The views of a scene show one set of named points, each view turned or mirrored, and shifted as a whole, with a little noise and some points left out.

Scene 1
View 1
Mik: [  7 -18 -12 -25 -15 -20  -6  12   4   0   1 -10  24   2  -1  11  11   7
  -3   1  10 -12 -25  -1   0  -5 -15]
zefi: [  6   7  14   0  -5  -9 -36  -1  -6  -9  14  -5   6   5 -11  -8  -6  -7
  12  -7   9  -5   3  18 -20  19   9]
seb: [  9  11  -3  11  -2  -6 -14   9 -14   4   5  -7  -3  -4  -4 -15  14 -13
  -8  -5  -3 -11  19  19   2   2  -9]
moz: [  7  17  14  -1  -9  -7 -37   0 -14  -4  15 -17  12  -6 -12  -8  -6 -17
  12  -4  13  -4   2  29 -28  11  15]
temo: [  7  19  -9 -10 -11  -2 -31  18 -14  -2   9 -13  -7   9  10  -2  -1  -2
  -5   5  -3  -7   7  22  13   8   8]
tum: [ 11  16  -3   0 -14  -2 -16   9 -21  12  11 -29  14 -20  -6  -5   9 -24
  -5  -5   6 -10  -1  31 -15 -12  -4]
giga: [  7   8  -2   8  -6  -4 -21  12  -9   0   6  -6  -9   2   1 -14   7  -9
  -8  -5  -5  -8  22  15   7   7  -4]
ziru: [  7 -22 -13 -15 -13 -18   0  14   5   6   0 -11  16   2   0   6  14   5
  -9  -6   4 -11 -13  -1   2  -7 -23]
Tob: [ -1 -14   3  -4  -5 -10 -26  15  11  -7   9   1 -12  23   7 -10   0   6
 -10  -8  -8   2  22  -1  11  18  -6]
zuvu: [  2  13   2  -8 -14   5 -35  20 -10   0  15 -24  -9   7  12  -5  -7  -9
 -10  -2  -5  -1  17  21   5   8  10]
Kob: [ 18   9  -9 -13  -7 -18 -19  -1 -12  -7  -1  -2  23  -2 -13   4   7   0
  14   5  16 -20 -26  15 -10   4  -1]
giti: [  9  -1 -17  -1 -10 -11  -1  16  -8   8   1 -11   4  -4   3  -3  19  -3
 -15  -3  -4 -14   3   9  10  -9 -19]
Kazig: [  7   5   1 -22 -15 -10 -35   7  -5  -7  12 -16  16   5  -1   6  -9  -1
  10   2  16  -7 -15  17 -12  11  11]
deker: [  4 -16   0  -9  -8 -18 -18   8   7  -3   5  -5   7  11  -2   0   3   3
  -3  -7   3  -4  -1  -2  -2  10 -11]
nisot: [  6  -4  -8  -1 -11 -10  -6  14  -6  11   6 -18   8  -8   0  -6  16 -10
 -14  -8  -1  -7   6  12  -2  -9 -18]
Bepe: [  9 -20  -2   0 -10 -22  13   4  -2  14   4 -20  30 -20 -20  -4  24 -16
  -6 -14  11 -12 -13   6 -25 -18 -31]
zite: [  0 -11   3 -27 -16 -11 -37  16  10 -11  12 -12   4  22  12   6 -13  11
   0  -1   3   0  -3   3   5  18   7]
zufuv: [ 13  11  -8   9   0 -12 -11   4 -15   3   1  -1   3  -7 -10 -13  17  -9
  -1  -4   0 -18   7  17   1   1 -12]
View 2
Tob: [ 12  -3 -12  16   2   5  -5  -9 -16  -2  -5  -6 -13  -7 -14  16  14  26
 -24 -14   6 -23 -18  -6 -19  -4  -3]
Kob: [ 16 -12  -5 -13  12 -10  21   6  -2  -7  24  -7  -6   8  13  14  30  -9
  -6 -17   2 -23  -9  16 -12 -15  27]
Bepe: [  0 -18  29 -28   6   7   3   7  22   6  12 -11 -16  10  22 -10  32 -12
 -18   3   2   2 -17  10  -2 -17 -14]
deker: [ 10  -6  -1   2   3   3   1  -3  -7   0   1  -8 -13  -6  -1  14  21  14
 -23  -9   4 -23 -19  -2 -19  -8  -3]
ziru: [  4  -4  14  -1   7   7   4  -3   1   3   6 -10 -22 -14  21  14  29  -4
 -24  -5   6 -19 -19   9 -16 -12  -9]
zuvu: [  4  -9 -15  21   0  -1   6 -13  -5 -11 -29 -10  -7   0   2  21   0  19
  -8 -29   9  -5  -7  10  12   3  20]
zite: [  7   2 -15  18   0  -4   9  -6 -12  -9 -17 -14  -3  -3  -1  36  17  19
 -22 -14  12 -39 -20  -2 -21   3  13]
Kazig: [  9  -7 -13   0   1 -14  20   3  -3 -12  -4 -13   5  13   6  25  24   7
  -8 -14  10 -30 -17   8 -13  -2  28]
zufuv: [ 15 -17  -2  -4  13   2   1  -5  -7  -1  13  -1 -19  -1   5  -1  14   2
  -8 -24  -3   6   0  15   8 -14  13]
tum: [ -1 -20   7  -9   4  -4  12  -2  19  -8 -12 -12  -5  12  20   4  13  -6
   0 -18   5   8  -4  20  21  -8  19]
giti: [  9 -11   5   5  11   6   3  -8  -7   0   2  -6 -24 -14  17  12  16  -6
 -13 -21   3  -5  -4  19   1 -14   6]
Mik: [  7  -3  11  -4   6   1  10   2  -1   2   9 -13 -18 -11  26  22  36  -8
 -21  -3   8 -27 -20  10 -22 -14   1]
temo: [ 12  -8 -15  21   5  -4   9 -12 -12 -10 -15  -8 -11  -7   6  24   3  10
  -4 -31   8 -11  -2  15   7  -2  25]
giga: [ 15 -12  -7   6   6   6  -6 -11 -13   1  -1  -3 -20  -6  -7   1   7  15
 -15 -22  -2   0  -5   6   3  -5   4]
seb: [ 11 -16  -3   2   9   6  -4 -12  -5  -2  -2  -2 -18  -1   2  -2   7   9
  -7 -25  -3  11  -2  12  15  -8   7]
nisot: [  4 -13   9   0   7   9   0  -8   7  -1  -8  -9 -20  -6  16   4  12   2
 -15 -15   4   2 -10  14   8  -9  -3]
View 3
temo: [-16  19   3   2  13  -6   2  10  -3   3  23  -8   6 -30 -14 -12 -28   7
 -16  15  -4   7  -2   1   5   8  -9]
zite: [-25  10  -7  17  25  11  16   0 -15   8  15  -6  18 -27 -11   8  -5  -7
   1   5  -2  10   6  -5  11  -7  -7]
Mik: [-14  -8  -5  -4  25  12  18  -2 -12 -20   0  -1   6  -6 -17  -5  14 -10
 -31  -4 -21  11  -7 -21  -2  -7  -7]
moz: [ -3  11 -13  -7   7 -19 -11  10   4  10  34   5  17  -4 -30 -13  -9   6
  -8   5  -3   6 -10  30  -5 -17   1]
Tob: [-23  -8  -1   8   9  11  20  10 -21   8  12   1   2 -24   1  -7  -4  -2
   0   0   4   3  10   5   2   2   8]
zefi: [-13   5 -14   2   6 -10   1   8  -3   9  26   5  16  -7 -20 -13  -7   7
  -5   2   2   3  -2  28  -3 -15   8]
zufuv: [ -5  -2   1 -15  -3  -7   2  13  -2 -10  14   3  -7 -11 -11 -29 -12  11
 -36   2  -7   5  -9   8 -12   7   7]
giga: [-11  -5   4  -6  -4  -1   9  18 -10   2  14   1  -8 -22  -2 -20 -14   7
 -18   3   4   0   5   7  -5  10   9]
nisot: [  2  -3   7 -20   3  -4   4  17 -11  -7  12  -6 -10 -13 -14  -6   0   0
 -23   4 -16   0 -11  -9  -9   8   0]
giti: [ -1  -3  11 -16   4   0   8  14 -11 -14   6  -5 -16 -20  -9 -15  -5   3
 -34   5 -14   4 -10 -16  -7  15  -3]
zuvu: [ -7  20   5  -1   6 -11  -2  17  -9  13  30 -10   4 -31 -14  -1 -23   4
  -3  13  -3   2  -3   6   5   6  -7]
ziru: [ -9 -12   2  -8  17  10  20   6 -16 -17   1  -1  -4  -9 -12  -6  14  -9
 -28  -3 -18   5  -5 -21  -6   2  -4]
Bepe: [ 12 -25  -1 -30   4  -6   7  17 -10 -20   5   5 -10  15 -23  -9  31  -7
 -32  -8 -25   1 -19  -8 -20  -7   5]
Kazig: [-19   9 -18  12  24  -2   3  -1   0   7  24   3  28  -8 -24  -6  -3   0
  -7   1  -5  13  -1  16   5 -22  -4]
Kob: [-15   1 -16  -2  21  -2   5  -6   6 -16  12  10  16   2 -26 -24  -2   3
 -38   0 -14  14 -12   8  -3 -16  -3]
deker: [-17  -9  -3   2  11   8  17   7 -15  -2   8   2   3 -12  -6  -6   6  -4
 -12  -2  -5   5   2  -3  -3  -3   4]
tum: [ 13   9   3 -27   4 -22 -12  18   3  -5  26  -5  -1  -4 -33  -8  -4   6
 -25   8 -18   4 -21   4 -12  -3  -5]
seb: [ -1  -1   8 -16  -6 -10   0  20  -5  -1  19  -2 -13 -18  -7 -22 -16  10
 -21   7  -3  -2  -6   8 -10  11   6]
View 4
deker: [ 12  10  13   5   7   1 -21  13   2  -4  14 -15   6  -1   1   9 -11  -6
   0   4  -6  -8   7   8   2  -3  18]
Bepe: [  4  -4 -12  19 -21  -6  -3   9 -10   2   4 -37  13   2  -8  32   6  15
  -4 -12   6 -24  -7  -5  -6  20  -4]
Kazig: [  6   3  14   1  -5 -23 -14  13  10  -4  24  -3   3  -5 -11  19 -16   9
  20  27   3   4  15  15  12   2  35]
temo: [-14  12  19  -3   3   4   9  14   1   8  18  -1  -1 -11   0   2 -21   1
  19  21  -9  18  24  10  21  -3  28]
nisot: [ -6   4  -4   7  -7   9  11  13  -9   6  10 -17   5  -7   2  11  -6   8
   2  -2 -10  -2  10   0   5   7   6]
moz: [ -6  -7  13   6 -23 -16 -11  17   4   7  40 -18  16 -17  -8  37 -21  18
  23  17  -2  14  27  15  21   2  25]
Mik: [ 10  14   1   6   8 -15  -4  10   2  -7  -3 -14  -1   8  -7   6  -1   0
   2  13  10 -17  -6   4  -3  14  21]
zufuv: [-12   6  13  12  -5   4   4  12  -8  19  10 -33  13  -7   3  20 -17   0
   6   1   3   9  10   5  21   3   9]
seb: [-14   3  17  14  -7  18   1  14 -12  18  21 -30  16 -14   8  17 -19  -1
   5 -10 -14  12  21   5  22  -4   4]
ziru: [ 11  12   0   7   7  -2  -3   9  -2  -4  -3 -16   1   5  -3   4   0  -3
  -4   4   2 -15  -5  -1  -3   9  14]
zefi: [  1  -1  22   8 -10  -9 -24  17   3   4  36 -19  16 -14  -1  27 -21   6
  16  11  -6   9  26  17  18  -4  26]
Tob: [  9  13  22   2  14  12 -27  16   0  -5  21 -10   7  -9   8   4 -15 -13
  -1   5 -17   0  17  12   7 -13  22]
giti: [ -9  12   3   6   3  12  18  10 -10  10   1 -20   1  -3   2   3  -5   0
   2   0  -4   0   3  -1   9   7   7]

Which points are out of place in each view (at most two, in the order of its rows)? Write - if all are in place.
view 1 | giga, Tob
view 2 | giti
view 3 | Kazig
view 4 | seb
